Points on a hilly landscape, in no order, each with its height.
From any point a ball rolls to the lowest of the 2 points nearest to it. It stops when none of these is lower. Distance is the straight distance between rows; heights are no part of it.
K851 (h 627): [120 124 133 123 116 132 144 138 133  75  99 186 131 144  82 111 144 201
 171 126 160 144  85]
K679 (h 520): [120 100 138 148 171 140 145 162 166 134 150  75 141  99 195 120 168 123
  86 111 152 168 194]
K262 (h 534): [ 97 145 156 109 131 122 113 149 101  99  80 100 134 159 150 131 154 135
 151 112 146 102 113]
K458 (h 539): [ 97 151 120 141  79 114 120 101  83 161 131 119 109 159 125 149 152  92
 191 128 114 107  53]
K576 (h 684): [159 112 109 127 159 118 174 121 167 128 131 122 164  94 138 102 136 146
 103 123 142 160 151]
K703 (h 228): [139 103 128 107 111 118 155 164 121 100 125 139 115 137  87 152 103 124
 116 114  85 106 122]
K197 (h 505): [174 139 120  92 149 125 114 130 118 140 118 108 122 142 101 133  74  94
  97 118  92 102 140]
K334 (h 433): [146 128 120  28 106 126  76 112  78 166 110 120  76 175  63 129 117  96
 150 144 117  89  58]
K75 (h 230): [149 145 120  98  98 138 123  80 140 118 121 174 110 148 118 124 144 152
 171 146 143 125  73]
K896 (h 229): [108  93 133 197 124 128 138 147 157 136 191 128 142 112 180 137 153 138
  95 138 117 147 197]
K874 (h 602): [153 136 130 144 203 170  91 132 105 143 116 102 155 114 124 120 141  81
  57 135 152 120 213]
K547 (h 522): [144 122 129  61  67 116  82  98 134 176 137 162  68 187  54 145 110 153
 209 118 128 126  60]
K382 (h 518): [138 160 126  68 151 175  90 145  98  89  63 121 117 148  88  98 133  96
 106 142 134 103 100]
K642 (h 548): [ 94  93 151 135 178 129 121 156 180  98 139  70 156  84 206 102 141 156
  96 102 167 167 188]
K137 (h 403): [142 171 127 106 119 142  94  88  93 151 124 123 116 147 116 136 122  75
 118 150 113  79 103]
K843 (h 683): [185 144 119  91 176 119 111  87 152 171 117 121 166 110  94  97 113 100
  88 133 159 120 162]
K958 (h 598): [115 108 108  78  92 116 136 126  64 117  82 142  84 155 121 164 145 119
 181 142 116  88  92]
K104 (h 393): [103 148 118 177  89 136 138 106 124 138 168 151 117 131 172 130 165 135
 129 146 135 128 105]
K127 (h 589): [121 162 156 134 120 107 115 108 128 123 111 118 151 175 139 126 142 161
 181 116 142 116 104]
K890 (h 597): [144 126 119  93 128 135 112 141 138  88  85 169 119 164  53 114 128 168
 174 102 146 134  74]
K130 (h 545): [166 124 120  56  95 117  86 117 145 167 136 152  83 169  53 130  98 146
 143 103 126 117  72]
K587 (h 662): [168 136 115 139 170 116 118  94 158 150 127 127 184 118 136  94 148 130
 107 136 155 136 171]
K478 (h 227): [157 130 112 170 166 127 108 105 115 157 162 136 154 155  98 130 146 114
 101 116 129 106 145]
K540 (h 388): [ 88  87 126 125 128 133 132 157 140  38  56 166 144  84 141 132  94 180
 158 110 133 143 124]
K343 (h 498): [145 133 104 111  83 100 122 104 127 179 154 140 105 135  97 142  92  87
 134 130  92 102  89]
K26 (h 559): [103 109 149 109 103  85 188 157 146 100 109 114 154 112 143 133 136 149
 143 126 126 128 127]
K279 (h 435): [114  95 124  97 135 123 118 121 121  53  62 178 135 107 107 135  99 180
 170 106 139 120 106]
K650 (h 464): [147 124 139  53 131 138  79  75 102 101  82 151 102 163  76 145 121 153
 192 118 143 100  79]
K827 (h 494): [ 76 123 137 145  82 135 128 166 106  94 125 145  83 144 199 159 153 150
 149 133 135 117 125]
K643 (h 700): [155 116 107  82 136 125 174 128 164 101 104 139 143  90 109 108 125 141
 112 115 140 149 111]
K463 (h 508): [142 138 114 149 123 130 124 113 127 182 150 102 140 108 139 143 116  38
  89 152  86 108 164]
K985 (h 387): [119 153 115 165  75 112 159 107 113 166 167 179  97 139 113 136 117 157
 189 149 127 152  67]
K651 (h 661): [127 132 108 200 160 128  85  95 120 199 171 116 153 135 193 129 167 100
 115 136 153 140 175]
K348 (h 671): [134 181 160 125 174 156  73  91 131 111  91 109 160 155 124 101 142 136
 134 115 166 110 131]
K37 (h 523): [123 140 129 100 193 182  93 124 144  87  54 117 168  64  86  91  90  84
  71 125 153 124 144]
K256 (h 159): [107  66 155 190 143 133 148 167 186 116 188 114 139  82 166 130 153 163
  98 146 115 187 231]
K255 (h 328): [155 156 129  91 113 142  96  71 125 149 136 144 118 160  88 124 139 109
 145 141 135  95  81]
K921 (h 141): [104 125 106 174  95 130 178 156  91 150 166 118  91 127 160 160 119 104
 132 121  91 143 103]
K521 (h 479): [102 169 121 158 103 124 133 124 100 171 139  87 128 151 148 130 167  78
 148 119 127 119  74]
K320 (h 266): [102  96 154 148 131 141 180 181 166  80 132 109 118  86 173 137 128 166
 113 119 115 173 171]
K611 (h 462): [117 139 132  85 171 179  93 144 111  61  53 120 139 107 105 108 115 102
  90 120 141 107 121]
K129 (h 485): [128 101 137  89  88  76 160 131 157  99 106 170 145 112  89 125 106 182
 161 134 136 124 111]
K455 (h 465): [119 126 112 222  99 123 173 161 135 171 193 157 120 116 131 139 119 127
 119 146  94 171 151]
K988 (h 486): [139 126 132 141 156 142 145 145 153 144 134  86 148 104 161 127 152  85
  80 135 122 140 194]
K485 (h 413): [134 122 140  77 150 135  85  86 110  74  71 149 136 133  92 133  99 158
 158 103 144  96  96]
K7 (h 438): [132 111 133 125 112  90 169 128 168  90 124 160 158  95 129 101 102 199
 141 146 135 155 134]
K294 (h 204): [149 169 131 158 144 140  79  49 105 193 162 113 142 164 100 132 139  88
 158 124 127 112 100]
K502 (h 633): [158 146 115 168 190 141  82 106  96 192 138 109 153 136 155 130 145  80
  91 135 149 124 190]
K565 (h 519): [167 116 111 140 165 135 133 125 144 187 134 111 167 107 124 127 158  61
  79 156 125 145 205]
K347 (h 311): [124 113 145  92 132 141 154 158 123  86  98  96 123 115 129 149 124  97
 101 121  92 107 143]
K393 (h 580): [ 88 120 160 133 140 111 113 128 156  97 140  94 153 103 214 112 149 163
 112 120 172 125 161]
K812 (h 375): [ 76 128 156 163  96  98 163 164 142 103 155 134 130 121 189 108 135 223
 157 154 161 172 137]
K880 (h 570): [164 114 111  63 129 136  87 136 148 111 104 165 103 159  36 111  98 160
 135  89 135 125  79]
K918 (h 379): [152 116 112 195 139 114 153 122 143 140 184 184 144 128 112 114 125 184
 116 140 132 161 156]
K204 (h 575): [102 120 110 120  66 103 139 138  68 147 114 147  88 162 110 166 137 110
 196 142 103 101  73]
K585 (h 743): [139 144  91 197 137 115 139  98 104 202 173 113 129 135 152 131 136 103
 144 110 122 152 106]
K718 (h 308): [ 90 125 136 183 126 133 113 154 141 145 184 103 126 136 194 136 165 113
  96 118 140 125 162]
K291 (h 536): [172 157 129  81 184 145  82 113 107 129  94 108 134 136  78 107  73  97
  93 118 128 101 140]
K235 (h 343): [142  97 109  27 128 125 129 137  91 103  72 129  94 126  88 140 107 113
 134 118 119  97  90]
K440 (h 368): [140 138 122 155 135 135 149 154 127 125 137 114 126 145 153 138 116 128
 109 113 103 135 147]
K305 (h 568): [151 153 139 109 201 165  87 130 114 120  87 104 157 110  81  97 112  87
  66 131 151 107 176]
K876 (h 628): [133 154 142 137 138 114 119 106 148 125 123 117 168 144 142 106 149 145
 134 123 152 121 130]
K150 (h 136): [126 104 117 141  98 135 179 171 100 127 151 120  89 130 111 165 119  98
 115 127  65 125 113]
K734 (h 457): [ 92 125 134 142 114 156 126 173 156  86 132 126  97 130 207 128 154 147
 109 124 140 140 149]
K89 (h 334): [ 70  88 137 136 128 132 143 172 168  44  80 131 147  71 178 115 110 187
 141 122 141 174 146]
K621 (h 376): [113 117 165  87 159 151 137 158 138  74  77  80 148  79 113 131 122  87
  86 121 111 112 161]
K243 (h 436): [109 115 157 123 161 156 128 157 169  86 102  90 151  81 158 122 134 109
  84 116 124 133 190]
K700 (h 463): [151 148 105  64  94 118  80  94 104 195 143 115  82 156  79 132  92  73
 140 137 104  93  64]
K861 (h 546): [110 131 119 182 137 128 103 114 109 200 160  86 152  98 158 146 140  30
  91 144 109 111 183]
K56 (h 327): [143 150 109 156  93 127 151  87 136 148 164 172 112 140 136 125 138 149
 149 145 130 142  91]
K928 (h 53): [140 149 124 173 129 123 101  78 102 160 174 136 131 165 101 148 131 119
 144 115 113 101  96]
K322 (h 326): [142 131 139 107 134 115 112 124 116  99 110 142 136 156  90 135 112 141
 133 106 118  92 113]
K314 (h 656): [116 113 144 141 111 114 165 127 121  88 145 165 136 128 110 127 156 180
 135 131 149 124 101]
K364 (h 430): [103 145 151 173 105  92 163 125 136 132 164 138 145 143 157 103 150 218
 172 150 162 165 109]
K206 (h 429): [112 133 127 210 102 114 173 147 139 146 196 171 128 111 152 122 114 185
 125 170 120 171 160]
K518 (h 525): [109 109 136  98  70  78 176 157 132 108  93 154 129 124 123 149 124 150
 177 145 119 116 119]
K813 (h 392): [153 115 114  53 111 114 138 127  96 146 128 124  97 145  72 136 127 102
 124 121 117 100  66]
K135 (h 533): [136 129 102 167 102 111 134 121 119 170 167 130 119 127 122 152  98  74
 115 128  70 109 128]
K673 (h 319): [146 110 100 211 145 121 131 117 122 168 191 159 149 141 126 135 152 134
 112 129 125 144 161]
K277 (h 320): [ 83 106 151 164 108 120 166 186 175 105 169 113 113 102 208 112 132 191
 122 149 145 191 175]
K375 (h 418): [127 137 121 136 135 160 134 149 126  88 118 133 112 134 175 127 137 149
 113 111 132 136 132]
K840 (h 560): [149 167 135  37 131 158  64 116 100 113  59 132 103 167  74 103 114 100
 137 155 136  95  94]
K535 (h 211): [ 95  65 177 171 145 140 158 173 193  79 162  96 122  61 160 140 131 177
 111 127 102 192 215]
K834 (h 396): [ 74 155 134 173 108 133 105 153 114 158 159  82 116 148 189 137 167  83
 119 116 136 117 113]
K757 (h 384): [115  97 125 134 140 130 159 145 183  63  97 134 165  68 149  92 111 174
 122 125 137 175 141]
K147 (h 495): [145 116 143  55  97 129  66  84 114 137 101 158  86 194  61 156 117 150
 222 126 129 105  85]
K639 (h 467): [150 159 125 123 146 145 110 113 105 148 124 104 126 129 137 132 103  66
  83 143 103  96 157]
K628 (h 703): [172 153 115 110 146 109 132  65 131 191 148 112 146 129 117 116 128  98
 121 129 149 118 117]
K196 (h 468): [ 96 152 139 195  86 111 160 160 130 129 163 175 110 142 160 133 108 182
 151 155 117 157 135]
K832 (h 477): [ 95 155 154 127 134 139 115 150 109 123 123  82 127 154 171 124 174 109
 115 115 155 105 114]
K24 (h 442): [118 143  92 201  88 107 174 122 114 190 190 165 112 111 122 130 103 124
 151 135 106 169  98]
K420 (h 284): [144 104 120  33 142 145 136 135 118  80  55 118 111  81 106 137  82  97
 113 123 112 116 123]
K179 (h 317): [135 106 135 163 140 129 190 171 141 114 149 120 118 110 137 148 119 141
 107 115  94 162 164]
K492 (h 723): [163 132 102 143 158 112 160 103 120 188 153  95 145 117 156 128 137  94
 109 119 130 140 143]

Where does a ball stop that starts at each point below?
K135 -> K420
K880 -> K485
K502 -> K639
K393 -> K256
K827 -> K256

Call two points neighbours if one is among the 2 nearest of the other. Go from one point of each pair to the other, from neighbour to neighbour, staying as low as possible. Name the highest point that can't be avoided.
K485 / K611 -> K840
K89 / K150 -> K279
K150 / K420 -> K347
